Each row is a point on a tangle of strands that fork, close into loops and nearly touch. The rows are in no order.
In the rows, zero is written as 128.
Points whose rows are less than 148 apart are linked; no others are. Some points are linked to none.
K_689: [173  76  84 183 131 107 134 163  94  94 123  88 120 116 118  91 101 162
  90 132 113 138  99 131  64 146 146 174 160 186 106 108 111 168 103 141
  84 121 106 121 104 151 104 114  95 117 105 198 149 165 116 150 108 146
 127 183 150 155 185  91 136  86 126 112 185 107  98]
K_729: [178  78 116 161 164 108 117 172 106 104 142  77 140 103 133 124  76 160
  91 154 130 117 111 102  67 151 134 196 125 168 104 138 105  93 106 150
 114 112 148  91 118 132 123  89 117 113 129 186 179 150 122 114  83 135
 163 156 160 127 177 109 129  81 145 149 181 112  88]
K_948: [143  89 143 154 150 122 122 131 126 105 142  84 158  91 160 131 101 139
 142 152 135 118 144  94 102 144 135 180 101 142 115 201  96  60 127 122
 136 119 180 133 177 107 141 112 132 145 171 179 188 133 137 103  97 147
 161 118 142 117 141 135 136  93 183 186 147 140 123]
K_6: [121 103 101 166 108 125 119 130 105 100  78 161 115 156 129 104 186 163
 102 178  97 155  75 128 106 119 151 183 149 140 141  96 143 170 104 134
 105 143 108 111 103 147 106  90  83 107 116 143 103 197 139 132 143 124
 110 163 152 122 155 109 161 110 119  79 121 108 107]
K_350: [163 139 120  49 119 169  98 132 139 171 165 167  96 168 125 141  79 127
 126  55 157  96 106 162 146 152 124  69 114  66 119 130 129 179  77 100
 117 158  83 138  80 170  90 159 183 113 106  34  94 133 133 131 123 112
 173 125 127 155  73 153  99 153 141 124  62 126 185]
K_573: [104 120 148 110 160 102 150 136 104 124 105 116 172 105 148 163 168 127
 146 137 136 133 128 110 104  91 115 141 104  99 124 136 146  69 125  76
 153 126 166 120 145  95 166 102 113 151 151 143 135 127 100  75 104 110
 185 108 145  67 141 100 142 122 139 146  97 159 119]
K_272: [146 156 153  72 128 148 147 131 138 172 161 129 126 170 128 160  57  96
 137  96 156 108 147 130 158 150 131  77 151 108 136  98 130 159 123 137
 139 133 120 121 128 124 108 164 151 135 116  74 112  90 137 160 119 108
 104 112 129 159  97 127  83 172 101 139 129 131 168]
K_991: [125 173 142 140  97 145 150 110 168 124 112 129  89 149 110 117 179 117
 132 170  83 166 110 142 137 126 150 133 158 128 152 125 166 162 144 126
 131 130 117 159 129 107 102 114  99 109 106 127 107 137 126 121 167 130
  73 164 112 133 105 144 120 144 128  89 108 109 120]
K_150: [172 157 151  90 114 154 137 127 133 168 152 147 103 160 124 140  64  95
 130  81 138 104 113 150 144 142 138  76 142 102 121 104 129 180 104 145
 131 152  91 134 107 147  75 161 152 114 107  42 102  99 141 157 145 117
 120 112 138 156  78 130  86 179 109 124 116 127 175]
K_563: [137 138 112 183  97 133 111 132 137  90  69 155  97 157 125 105 196 154
  92 201  86 169  72 135 112 128 154 192 157 141 139 128 166 178 106 123
 119 155 111 137 114 130 122 103  80 121 126 143 123 201 157 109 127 131
 114 169 148 124 132 134 179 108 127  96 111  92 123]
K_801: [ 99 140 133  59 109 131 145 125 124 179 143 135 140 159  97 160 138 105
 120 122 150  90 125 135 148 104 122 102 118  78 164  96 167 113 142 119
 145 149 112 100  88 128 129 152 147 120 128  81  87 135 104 106 114  97
 131 107 115 120 112 125  89 144 144  98 103 138 134]
K_513: [ 79 121  90 125 149 147 126 102 180 139 142 135 129  97 132 130 116 131
 185  85 141 145 227  83 187 156  93 103 111 153 153 167 101 124 174 126
 144 112 152 175 154 154 196 175 157 168 149 168 131  97 124 127 144 182
 100 106  70 141 127 195 156 126 109 173 138 138 159]
K_259: [ 85 143 120  49 119 136 118 118 128 187 146 125 141 155  81 157 164  99
 111  94 169  77 134 152 163  85 126 105 101  57 154 119 175  95 143 105
 155 151 123 119  74 126 156 178 177 126 135  91  84 125 104  85  83  87
 153  84  97 120 120 136 130 123 154  85  89 119 139]
K_755: [148 184 136 172  88 166 139 113 165  94 134 118  72 113 130  86 113 121
 144 122 101 178 125 172 147 151 142 109 157 167 103 107 103 158 117 180
 108  90  96 140 157  91  96 126 126 105  87 111 152  96 156 195 176 146
  51 149 121 163 107 151  85 181  88 127 157  95 114]
K_766: [168 134 130 163 105 130 145 129 104 119 151 124 109 137 116  93  67 110
 143  83 125 133 111 172 152 110 131  77 167 184  96  79  72 156 112 158
  76  75  87 137 149 128  96 132 111 120 116 115 139  97 137 219 138 128
  74 119 143 185 114  93  84 160  83 104 183 122  92]
K_253: [123 121 137 136 177  97  89 116 106 126  74 110 156 103 159 151 188 104
 144 139 114 133 129  95 107  91 122  96  95  98  92 157 154  69 150  81
 177 134 162 156 125 116 205 124 130 143 158 164 129 123 120  47  87 125
 207  93 148  69 122 121 187 105 151 123  68 130 111]
K_476: [165 134 135 207 115 130 101 137 156  98 138 109 118 115 133  76 117 121
 103 190 101 113 125 102  97 172 141 187 143 184 145 192 138 120 151 139
 121 152 134 122 149 141 111 138 129 122 137 182 167 176 154 110 100 154
 138 184 142 143 137 145 167  97 180 167 183 104 119]
K_70: [116 128 134  43 126 138 131 130 125 180 159 139 146 160 112 186  81 118
 125  94 171  85 135 148 153 127 104  95 112  57 151  91 141 128 127 127
 146 154 132 105  98 110 140 172 162 142 128  65 106 117 113 132  97  86
 141  96 115 129 105 113  93 148 139 130 111 146 165]
K_55: [129 129 130 144  73 106 116 113  98 138 125 171  98 154  79 129 176 129
 108 123 123 129  69 158 121 105 146 115 119 102 133  90 119 163 122 190
 119 171  70 132  90 167  78 110 146  83 103  48  74 141 147 162 189 107
  85 109 117 146  96 129  83 153 145  78 103 133 120]
K_245: [123 130 133 128 144 131 144 139 126 129 107 118 149 133 147 139 149 132
 123 170 115 131 126  91 117 118 122 156 132 120 142 112 157  95 125  92
 128 120 133 102 139 122 120  95  99 119 131 154 129 164 106  95 114 127
 134 152 146 106 147 100 128 110 129 127 116 148  95]
K_421: [124  85  96 152 157  96  75 141  92 121  99 158 146 142 149 119 173 159
  74 173 128 112  77  97  82 114 129 184 117 149 111 103 138 129  90 131
 122 132 131  62 102 156 124  67  91 111 110 144 132 198 139 106 123 114
 199 147 171  93 183  98 162  75 106 106 140 112  95]
K_145: [138 197 166 120 100 152 140 103 163 158 146 120  78 143  95 136 125  71
 140 107 112 146 121 170 152 140 156  94 151 115 128 133 159 173 139 143
 142 150 108 161 115 115  89 152 135  98  83  58 109  80 143 126 164 126
  98 140  89 150  94 173  98 174 106 105 108 102 165]
K_861: [173 149 138  84 100 159 123 127 131 169 148 160  94 152 114 133  87 111
 121  74 136 102  95 160 138 138 137  80 124  81 118 118 129 180  91 139
 120 168  76 136  85 167  67 157 166 103 104  23  95 118 139 142 149 118
 141 114 129 156  71 144  86 170 127 120  88 129 174]
K_146: [120 215 164 148 100 148 134  87 190 126 155 120  65 124 106 109 138  66
 150 103 109 177 140 166 154 156 141  95 148 145 133 143 136 172 145 150
 145 123 107 164 147  98 113 142 137 106  75  82 138  71 148 140 181 147
  95 153  75 158  90 184  89 175  86 143 128  87 158]
K_494: [151 125 120 192 134 140 110 120 162 108 146 109 128  97 145  83 113 120
 136 166 116  98 153  85 119 179 128 176 129 171 138 208 134  93 154 132
 122 139 156 128 167 143 112 148 134 125 158 187 179 160 137 114 110 163
 142 153 124 146 131 158 153  97 183 178 183 118 129]
K_401: [166  88 136 160 150 128 117 154 119 101 149  79 148 101 144 126  79 151
 110 159 130 116 132  99  86 155 135 195 116 158 116 178 101  67 116 141
 120 111 161 102 148 119 123 101 125 122 151 181 186 145 132 105  85 144
 156 147 154 124 158 130 126  88 167 177 174 120 104]
K_86: [144 121 124 148 127 162 146 143 141 103 134  98 140 116 154 103  93 153
 130 148 116 139 158 107 124 160 130 154 150 156 135 150 119 100 125 118
  98  92 128 109 161 121 109 119 114 126 137 182 162 148 115 128 113 158
  91 171 144 154 142 132 109 111 136 154 153 126 108]
K_655: [ 80  88 104 124 157 141 128 105 162 131 129 134 144  77 146 137 103 150
 179  80 149 160 221  88 185 146  93 101  91 143 136 171  85 108 173 124
 146 133 162 187 139 157 210 164 155 186 158 166 128  85 141 119 144 169
 102  87  73 115 145 195 177 120 117 175 136 157 171]
K_908: [148 146 111 182  92 151 135 114 141  83  98 120  72 133 120 102 156 155
 129 156  87 186  99 167 116 132 142 155 164 137 124  98 123 180 111 172
 103 121 106 153 126  95  84 112 101  99  87 130 128 151 139 181 166 128
  43 164 125 144 134 125 127 146 114  94 138  96 101]
K_694: [130  95 143 119 163 118 157 159 104 102 133  95 165 101 158 151  91 166
 136 131 143 135 147 118 100 121 113 175 107 122 113 143  94  73 107 111
 121  95 170  93 154  98 137  80 110 141 152 156 171 124 101 118 102 134
 151 132 157 102 165  92 116 113 130 159 132 155 107]
K_456: [ 90 139  88 140 158 137 122  97 189 131 135 138 113  93 141 105 128 116
 186 107 127 128 216  85 176 159  99 124 116 153 154 184 121 128 184 123
 142 109 144 175 154 164 177 172 153 147 148 182 143 109 108 122 155 193
 107 132  84 148 112 191 160 122 120 157 136 126 144]
K_176: [108 178 134 128 104 149 148 105 190 131 146 115 105 130 129 101 138 109
 160 135 103 157 169 120 154 152 136 113 154 155 155 155 139 147 162 119
 128 103 124 159 170 114 126 145 125 134 115 160 134 107 115 129 158 163
  85 165  98 167  98 164 104 144 116 140 131 113 135]
K_230: [183  75  97 173 150 110 126 171 101  99 134  78 130 108 125 103  78 159
  82 141 118 123 114 112  64 156 141 180 145 183 105 127 109 131 106 145
  94 115 118 100 113 147 112 105 106 109 118 195 164 157 118 129  94 145
 142 175 159 143 184 103 129  83 136 129 187 113  92]
K_638: [143 186 161 114  98 148 132 105 152 165 147 128  73 148  80 132 143  77
 123 103 124 124 104 185 152 131 156 100 139  92 127 142 169 166 127 135
 141 168  94 161  85 136  78 154 141  85  93  31  97 101 142 114 159 118
 111 131  86 143  95 181 108 162 122  88  84 105 168]
K_676: [127  88 121 155 145 151 128 114 142 105 144 105 161  74 157 125  93 145
 163 123 138 116 178  86 140 167 120 156 104 151 119 207  96  76 128 119
 119 116 179 143 183 122 141 138 125 152 179 177 191 130 134 118 118 162
 137 111 117 129 138 165 133 101 179 201 160 151 147]
K_311: [115 163 132 128 113 135 144 121 154 136 105 129 116 151 114 122 191 110
 125 180  89 142 118 111 139 116 145 131 149 126 155 126 182 136 147  96
 135 131 116 153 130 126 125 119  97 118 127 151 102 153 117  86 134 133
 111 158 120 124 110 138 145 123 134  97  93 122 108]
K_257: [ 88 117 120 141  74  83 100 111  80 128 118 188 120 167  85 114 208 149
  92 140 133 137  63 146 110  92 154 131 108 112 147  80 111 159 124 188
 119 167  68 116  89 176 101  94 143  94 113  86  67 148 150 169 186 104
  91 114 113 154 115 116  96 134 145  71 101 131 106]
K_539: [111 133 123 140 157 128 128 117 158 132 122 101 133  93 161 129 139 113
 167 145 116 134 182  76 135 135 111 132 108 122 136 178 132  91 162  99
 137 129 149 170 172 133 161 143 140 146 156 194 157 125 114  92 110 164
 130 130 109 138 125 152 162 110 151 166 115 150 125]
K_735: [108  92  94 153 145 162 133  97 158 111 134 132 161  67 152 124  94 148
 184  99 144 122 201  80 173 181 100 130 111 161 126 194  97 100 138 118
 126 115 178 162 179 132 157 161 124 170 175 172 175 130 132 133 150 172
 127 101  94 132 136 185 144 104 154 200 170 154 166]
K_691: [ 73 150 119  67 127 126 112 120 119 174 126 122 145 149  80 147 205 103
 108 104 159  89 138 140 154  67 131  98 104  65 147 122 184  77 148  98
 161 145 120 125  65 140 165 175 169 122 146 116  78 117  97  68  73  91
 155  78  97 104 119 133 155 122 143  84  83 114 122]
K_550: [145 142 137 116 130 163 151 136 121 117 164 135 152 156 140 114  49 113
 139  88 150 131 166 129 185 172 133  53 160 183 106  92  85 131 110 159
 102  67 128 101 160 129 133 144 124 140 152 117 151  85 158 200 114 133
  68 102 144 175 107 127  76 173  70 154 179 123 127]
K_805: [164 147 132 182  94 133 127 115 112 118 122 140  72 138  88 125 126 113
 138 103 108 143  87 173 133  99 130 108 148 134  98  80 104 178 107 187
  98 139  81 155 131 127  61 125 122  82  81  60 110 112 147 201 186 113
  58 112 123 147 108 114  96 170 109 105 146 123 105]
K_433: [ 84 157 125  98 128 122 127 119 125 164 108 127 138 156  89 140 220  99
 112 142 128 106 133 111 153  79 134  96 122  96 144 118 196  91 151  88
 156 133 108 133  86 149 157 151 135 115 147 136  86 131  98  59  95 106
 146 104 104 101 117 137 157 121 133  84  75 122 106]
K_369: [169 114  88 179  95 149 144 133 117  87 131  91 107 101 127  62  91 158
 126 100 107 155 118 169 123 146 147 118 176 190 101 103  91 154 113 157
  66  68  92 135 130 113 101 133 102 122 110 180 160 136 128 196 129 152
  71 160 139 180 149 114 105 126 101 104 180 105  94]
K_504: [122 147 129 155 171 117  79 116 134 136  73 116 131 120 149 140 194  97
 133 163  93 121 136  76 129 102 114  93 104 102 105 149 178  84 160  93
 164 134 135 161 117 145 187 141 121 119 153 175 123 145 120  49  85 140
 183 115 130  99 111 141 201  95 141 118  67 122  97]
K_807: [ 89 147 129 104 128 115 139 122 120 156 108 140 148 148 109 143 214 112
 117 157 129 112 119 105 141  91 124 110 127 100 153 109 188  90 139  83
 149 131 109 110  97 137 145 118 121 123 142 130  93 154 101  69 111 102
 150 117 117  94 127 124 133 125 132  99  89 141 106]
K_98: [144 127 122  33 135 157 101 132 141 184 174 149 123 175 118 176  67 119
 121  74 177  77 125 153 158 147 104  83 114  55 135 108 137 155  97 110
 135 154 118 130  94 136 126 177 183 136 113  51 103 123 125 135  96  88
 160 105 121 141  91 133 106 141 147 127  89 133 182]
K_918: [138  99 109 142 132 130 149 142 104 112 119 114 136 128 139 112 100 152
 120 133 116 129 123 125  98 119 123 147 143 146 126  91 111 130 124 126
  89  99 116  96 124 134  96  92  89 110 111 165 127 155 100 155 125 140
 101 169 149 140 162  75 111 107 107 102 150 140  83]
K_104: [167 127 129 200 115 125  81 154 124 100  93 121 115 149 125 109 131 122
  65 201  94 137  82 104  82 141 157 202 148 176 133 147 147 162 121 143
 126 171 127 109 124 139 129 117 102 120 114 160 141 197 175 100  89 135
 160 185 177 128 159 126 183  84 152 138 166  86 115]
K_763: [129 156 124 154 141 125 108 123 154 133  85 124 121 136 137 124 191 100
 121 190  87 130 123  82 126 119 127 126 130 122 137 148 186 113 151  86
 142 135 124 159 141 140 154 126 102 120 143 176 125 166 122  65 103 144
 156 147 126 118 111 135 181  95 142 118  88 127 101]
K_209: [ 98 114 141 118 161  93 122 138  92 125 103 155 176 113 151 147 196 151
 122 141 141 118 100 117  92  92 102 145 104 110 127 120 148  64 111  97
 152 118 160  69 113 115 144  74 113 135 142 121 129 154  96  79 131  97
 208 110 158  55 151  93 134 118 123 133 105 152 105]
K_942: [106 155 127 126 133 143 149 122 168 139 134 104 128 124 142 125 136 114
 159 145 111 144 182  90 145 138 121 120 135 133 153 154 146 110 159  99
 128 116 136 157 173 122 142 143 124 142 137 179 141 126 109 108 122 158
 100 151 107 149 119 148 127 124 136 154 119 142 124]
K_814: [183 172 148 165 105 146 136 129 124 132 137 141  75 131 111 114  86  92
 131  78 120 132  95 168 141 113 131  83 153 143  85  88  94 179  90 177
 100 128  74 149 141 138  57 145 134  95  97  51 129  81 159 204 167 125
  85  98 133 167  91 116  97 194  80 133 162 123 127]
K_248: [119 102 145 122 172  80  91 146  88 118 108 153 178 109 164 142 177 163
 120 152 142 118  85 127  80  97 108 168  99 126 109 132 132  66 102 119
 158 108 185  68 123 105 145  62 110 138 137 128 146 146 100  92 140  98
 241 108 178  47 158  95 146 102 116 131 113 127 102]
K_105: [ 95 108 156  87 150  94 168 149  95 116 115 120 183 100 144 168 146 139
 147 114 149 132 144 138 103  90 114 143  99  97 124 137 128  80 130  76
 154 127 175 111 155  76 176 102 120 174 154 132 131 100 100  87 116 110
 181  99 146  60 149  89 138 132 138 157 101 168 140]
K_667: [144 108 121  31 161 161  84 135 153 169 185 152 126 167 131 192  54 138
 121  70 201 100 129 164 163 163  82  79 114  44 129 107 121 158  78  89
 133 139 148 155 100 118 153 182 202 161 113  61 110 105 145 153  79  68
 162  92 105 120 104 122 141 128 144 145  95 135 196]
K_974: [113 155 147  80 125 148 163 128 141 164 156 112 138 159 124 167  89 108
 143 119 149 124 168 115 162 134 126  91 150 112 149 105 139 129 145 121
 138 124 134 121 140 101 133 155 133 142 125 113 114  96 121 138 109 116
  93 120 113 147 119 126  88 156 112 143 129 143 145]
K_792: [192 168 151 125 117 151 135 132 129 147 143 153  88 143 127 116  69  92
 128  64 130 123 100 156 135 129 136  71 145 124  97  96 100 188  80 159
 110 140  80 146 128 159  53 161 151 108 114  39 123  85 156 189 152 126
 116  95 140 169  71 117  99 191  79 148 144 127 157]
K_36: [117  79 160  73 157  80 165 190  70  84 131 124 182  96 149 152  89 180
 132 113 155 122 155 168 101 106 119 178  92 135 102 147  82 102 122  97
 147  84 194  90 183  76 173  75 126 181 167 136 150  74 100 129 138 125
 190 112 176  59 164  78 137 120 135 162 118 161 142]
K_888: [164 143 143 127 122 134 147 133 109 136 156 137 129 156 126 117  47 105
 136  85 146 116 137 146 152 128 127  66 158 165 106  81  78 152 115 160
  96  91 101 114 149 140  99 145 124 127 131  97 131  86 138 207 122 123
  78 109 154 178  98  91  80 174  76 126 172 132 117]
K_909: [116 135  74 172 166 133 122  94 184 117 124 150 112  70 146  81 119 111
 185 136 128 100 191  85 159 185 106 153 117 155 137 208 135 121 182 124
 142 124 149 161 154 166 153 175 150 137 163 187 165 136 111 119 152 192
 131 138  93 143 112 187 170 115 138 152 156 122 147]
K_607: [ 89  91  99 140 157  83  61 130  84 121 104 188 154 145 154 108 209 174
  72 163 137 106  83 100  85 100 112 156 105 140 118 105 130 112  89 133
 122 126 117  44  99 167 128  58 100 117 109 142 129 184 133 109 149 109
 196 130 163  91 182  99 157  85  96 110 123 132  91]
K_188: [116 180 150 123  97 162 152 114 171 130 154 117 112 139 133 111 105 111
 159 118 116 159 166 131 167 166 142  94 164 167 143 132 124 147 145 138
 126  90 118 135 168 106 124 143 131 134 110 130 135  93 138 159 156 152
  76 148 112 171  98 163  76 167  99 148 144 108 144]
K_427: [ 94 137 145  79 137 135 171 132 132 155 141 103 154 137 127 178 112 122
 144 119 149 131 169 109 149 110 113 108 130  93 151 109 136 102 145 101
 141 132 145 121 139  95 152 145 127 154 136 126 122 103 109 113  93 113
 111 113 109 119 135 114 106 143 123 150 121 161 139]
K_842: [154 100 110 170 145 114  80 147 105 118  93 132 138 147 139 125 149 137
  74 191 116 126  74  91  86 127 144 197 136 158 116 119 148 138 102 130
 128 143 134  83 115 147 125  84  95 110 111 152 134 199 158  95  98 121
 186 163 177 105 176 109 166  74 122 120 149  97 102]
K_532: [171 128 136 203 112 130 101 151 137  94 118 112 113 133 128  87 117 127
  79 194  94 135 102 110  80 158 150 198 152 180 140 166 138 144 134 143
 114 157 124 120 133 136 116 128 116 118 121 176 159 183 163 110  94 145
 133 195 163 139 154 135 172  94 167 154 176  91 115]
K_290: [134  86 139 111 180  71 102 170  86 108 121 134 177  97 162 141 126 180
 118 141 131 111  86 143  57 100 103 191  90 139  99 122 104  83 104 141
 143  93 197  74 127 102 139  59 110 138 135 143 163 123  89 116 145 104
 235 115 183  65 168  85 148  96 114 128 136 122  95]
K_49: [135 163 146  90  86 130 127 113 130 175 149 138  86 159  81 130 154  99
 109 113 136 103  89 175 152 120 155 107 123  80 144 137 162 151 126 135
 143 171  79 141  64 157  87 149 166  89 108  36  78 126 138 109 155 108
 123 120 101 145  94 172 102 152 151  70  74 111 160]
K_595: [139 127 101 193 152 132 110 104 167 117 131 125 124  73 150  82 117 108
 161 159 126  84 166  80 132 183 123 165 117 165 134 216 134 100 177 135
 135 144 163 137 163 153 129 164 145 129 171 189 178 153 134 116 122 173
 151 132 108 142 123 170 168 100 174 169 178 128 138]
K_435: [ 86 105 160  65 140 103 170 161  85 114 138 145 178 112 132 177  86 167
 121  89 156 119 149 163 113 102  83 118 100  85 135  92  87 108 143 124
 131 125 177  66 125  85 162 122 126 164 160  91 131  89 101 158 108 109
 151  95 137  93 151  60 106 148 116 160 136 184 147]
K_429: [ 95 109 146  56 133 130 148 128 137 158 157 107 162 133 115 180  87 134
 124  91 184 143 165 149 159 121 113  90 119  74 143 118 118 119 143 103
 149 157 170 160 129  78 191 180 157 194 136 113 110  56 143 130  70  92
 124  75  80 115 140 114 146 136 121 154 122 160 188]
K_965: [ 98 116 124 109 115 119 144 129 104 137 116 158 150 151 120 128 155 138
 113 143 120 111 108 117 115 101 122 125 124 114 153  71 140 123 136 134
 117 131 106  78 103 148 106  96 104 106 118 111  87 162 103 135 147 113
 111 141 141 114 133  88  97 130 124  87 122 152  92]
K_802: [122 104 136  45 148 139 109 131 147 169 178 130 146 150 122 186  57 136
 113  86 206 122 136 169 166 147  98  85 124  52 139 108 117 137 114 101
 150 149 172 164 116  86 176 195 186 184 121  84 109  71 154 156  69  69
 146  74  88 117 128 113 150 126 130 151 113 146 208]
K_505: [139 150 132 152  96 151 152 122 146 110 105 127  99 142 125 107 150 140
 128 165  87 169 109 144 125 129 149 146 165 137 143 105 143 160 129 140
 114 120 112 139 127 111  90 107  99 108 103 139 112 149 129 145 160 132
  61 169 136 141 124 118 116 141 120  91 127 114 108]
K_549: [ 89 163 135 115  77  96 131 112 118 144 111 159  97 173  88 121 239 116
  90 174 124 129  79 142 149  95 158 122 137 111 170 121 173 141 139 118
 155 144  71 121  64 159 127 112 141 106 136  95  66 150 142  97 155  99
 112 125 105 123 111 146 134 139 135  58  77 111 119]
K_507: [102  90 162  74 152  82 168 170  80  99 122 123 189  96 145 160 120 158
 141 113 154 131 153 156 102  98 122 159  96 119 113 146 107  95 127  79
 153 111 186 107 180  68 182  92 130 187 160 132 132  80 105 105 128 116
 193 104 168  52 154  84 140 126 142 168 106 170 150]
K_237: [ 84 121 148  71 139 125 172 131 129 149 138 103 167 122 122 181 117 128
 142 103 158 138 172 125 144  99 115 106 117  86 144 122 126 100 147  93
 145 145 161 140 141  80 179 157 136 176 143 130 121  77 118 109  84 110
 125  91 100 103 144 111 132 141 127 155 114 170 160]
K_157: [161 144 119 172  94 157 143 126 128  99 137 109 100 116 130  77  84 132
 141 101 108 156 120 172 150 135 142  99 170 186  93  92  83 152 113 171
  77  68  93 135 153 109  99 130 109 113 106 139 150 104 143 210 149 142
  55 141 141 180 122 122  91 159  87 104 171 103  97]
K_324: [135 196 140 164  90 156 138  92 192  98 133 118  64 119 121  99 152 112
 145 143  95 190 126 166 143 151 139 121 154 147 131 134 129 166 135 161
 129 107 104 156 152  84  97 125 123 108  79 111 149 102 146 158 186 143
  56 168  97 151  98 161  91 168 102 129 137  93 125]
K_692: [141  84 134 115 178  83 132 177  89  97 129 105 167  92 156 146  94 178
 124 128 139 119 114 138  68 111 104 194  93 136  99 126  85  81 105 129
 129  86 182  80 134 104 137  64 108 136 144 154 171 113  88 129 127 125
 195 124 168  83 176  80 131 103 115 135 142 142  94]
K_351: [126  96 143 118 176  84 102 115 108 110  90  97 156  80 184 144 144 106
 159 132 119 134 157 104  98  97 137 107  73 108  94 183 119  85 165  97
 185 135 177 177 151 107 214 121 158 173 163 177 137  98 140  68  97 139
 189  94 155  77 125 129 194 106 169 144  75 143 132]
K_831: [126  68  81 170 122 106 111 136  86  97  90 145 122 145 125 101 163 164
  92 149 102 142  73 127  79 114 147 182 145 161 121  88 121 188  91 138
  85 145 111 114  98 163 104  93  76 109 107 165 116 194 131 150 133 124
 138 167 150 134 182  92 165  86 115  84 149 103 107]
K_72: [122 150 138 116 115 175 156 131 145 119 159 124 145 146 146 123  74 125
 151 106 140 145 183 118 179 174 134  75 161 173 130 114 103 125 126 144
 113  74 130 108 172 111 133 140 124 143 140 135 147  98 145 178 130 145
  66 125 129 170 112 149  71 162  92 165 161 122 136]
K_848: [163 140 124 176  86 124 111 113 103 127 121 162  75 139  69 137 159 119
 122 100 118 128  76 168 126 104 134 109 129 106 104  93 113 180 102 195
 102 173  67 151 109 153  54 127 140  71  86  27  95 125 152 187 193 112
  76  96 110 145  99 131  92 160 129 110 121 132 118]
K_44: [135 146 145 110  95 136 152 119 124 153 131 144 115 158 110 135 115 114
 131 125 116 119 108 143 138 117 140 104 144 115 140  89 138 155 139 155
 124 141 101 120 111 133  86 125 122 101 104  75  84 124 124 154 162 115
  82 131 137 141 100 117  76 165 121  83 125 133 129]
K_231: [113 113 131 135 177 106 107 109 132 124 101 103 137  71 186 140 133 107
 171 135 113 132 176  86 123 114 118 118  76 109 111 186 120  83 173 106
 162 141 165 181 144 136 198 140 158 157 169 186 152 108 136  80 105 159
 154 104 125 109 129 155 196 107 164 155  95 148 131]
K_107: [146  61  76 179 125  92 125 146  83  94 113 114 118 132 118 103 133 161
  97 125 107 138  77 138  66 122 143 170 153 174 114  88 115 194  96 133
  79 134 108 126  98 153  99 106  77 118  98 187 135 179 114 163 128 131
 141 173 139 149 190  81 147  76 120  92 177 105 100]
K_944: [101  73  93 145 162 142 128  93 147 116 118 140 153  47 163 131  96 146
 192  98 147 131 200  85 171 168 101 129  83 153 116 202  87 102 157 123
 144 132 181 183 153 150 186 153 141 185 179 168 156 112 146 116 155 172
 129  84  94 109 145 192 177 105 151 172 152 164 176]
K_605: [ 82 100 113 128  95  97 113 116  85 126 114 186 147 161 106 106 192 150
  99 142 122 118  81 129 106  95 137 127 117 128 151  67 123 142 129 161
 105 145  89  90  99 169 105  85 106 103 113 117  78 168 123 154 170 113
 105 135 130 130 133  89 108 116 124  72 121 141  92]
K_156: [109 157 141 104  80 114 140 115 124 157 125 146 100 164  84 129 198 108
 104 154 120 120  85 149 148 108 157 116 134 103 160 116 169 147 144 137
 145 152  84 125  73 150 103 119 141  96 124  74  66 142 134 108 162 105
 100 125 108 126 103 149 106 148 144  62  87 117 127]

A fork is a point with three links, a tip a point with one. Leave the first point through the second and follow the links. Name the first fork or tip that comes.
K_948 / K_401 -> K_563
K_763 / K_311 -> K_908
K_848 / K_55 -> K_965
K_539 / K_942 -> K_157

Name the points in between on the shortest way along the links from the first point to the second, in order.
K_692 / K_507 -> K_290 > K_248 > K_209 > K_573 > K_105
K_351 / K_550 -> K_231 > K_539 > K_942 > K_176 > K_188 > K_72
K_532 / K_909 -> K_476 > K_494 > K_595
K_689 / K_513 -> K_230 > K_729 > K_401 > K_948 > K_676 > K_735 > K_944 > K_655
K_691 / K_350 -> K_259 > K_801 > K_70 > K_98
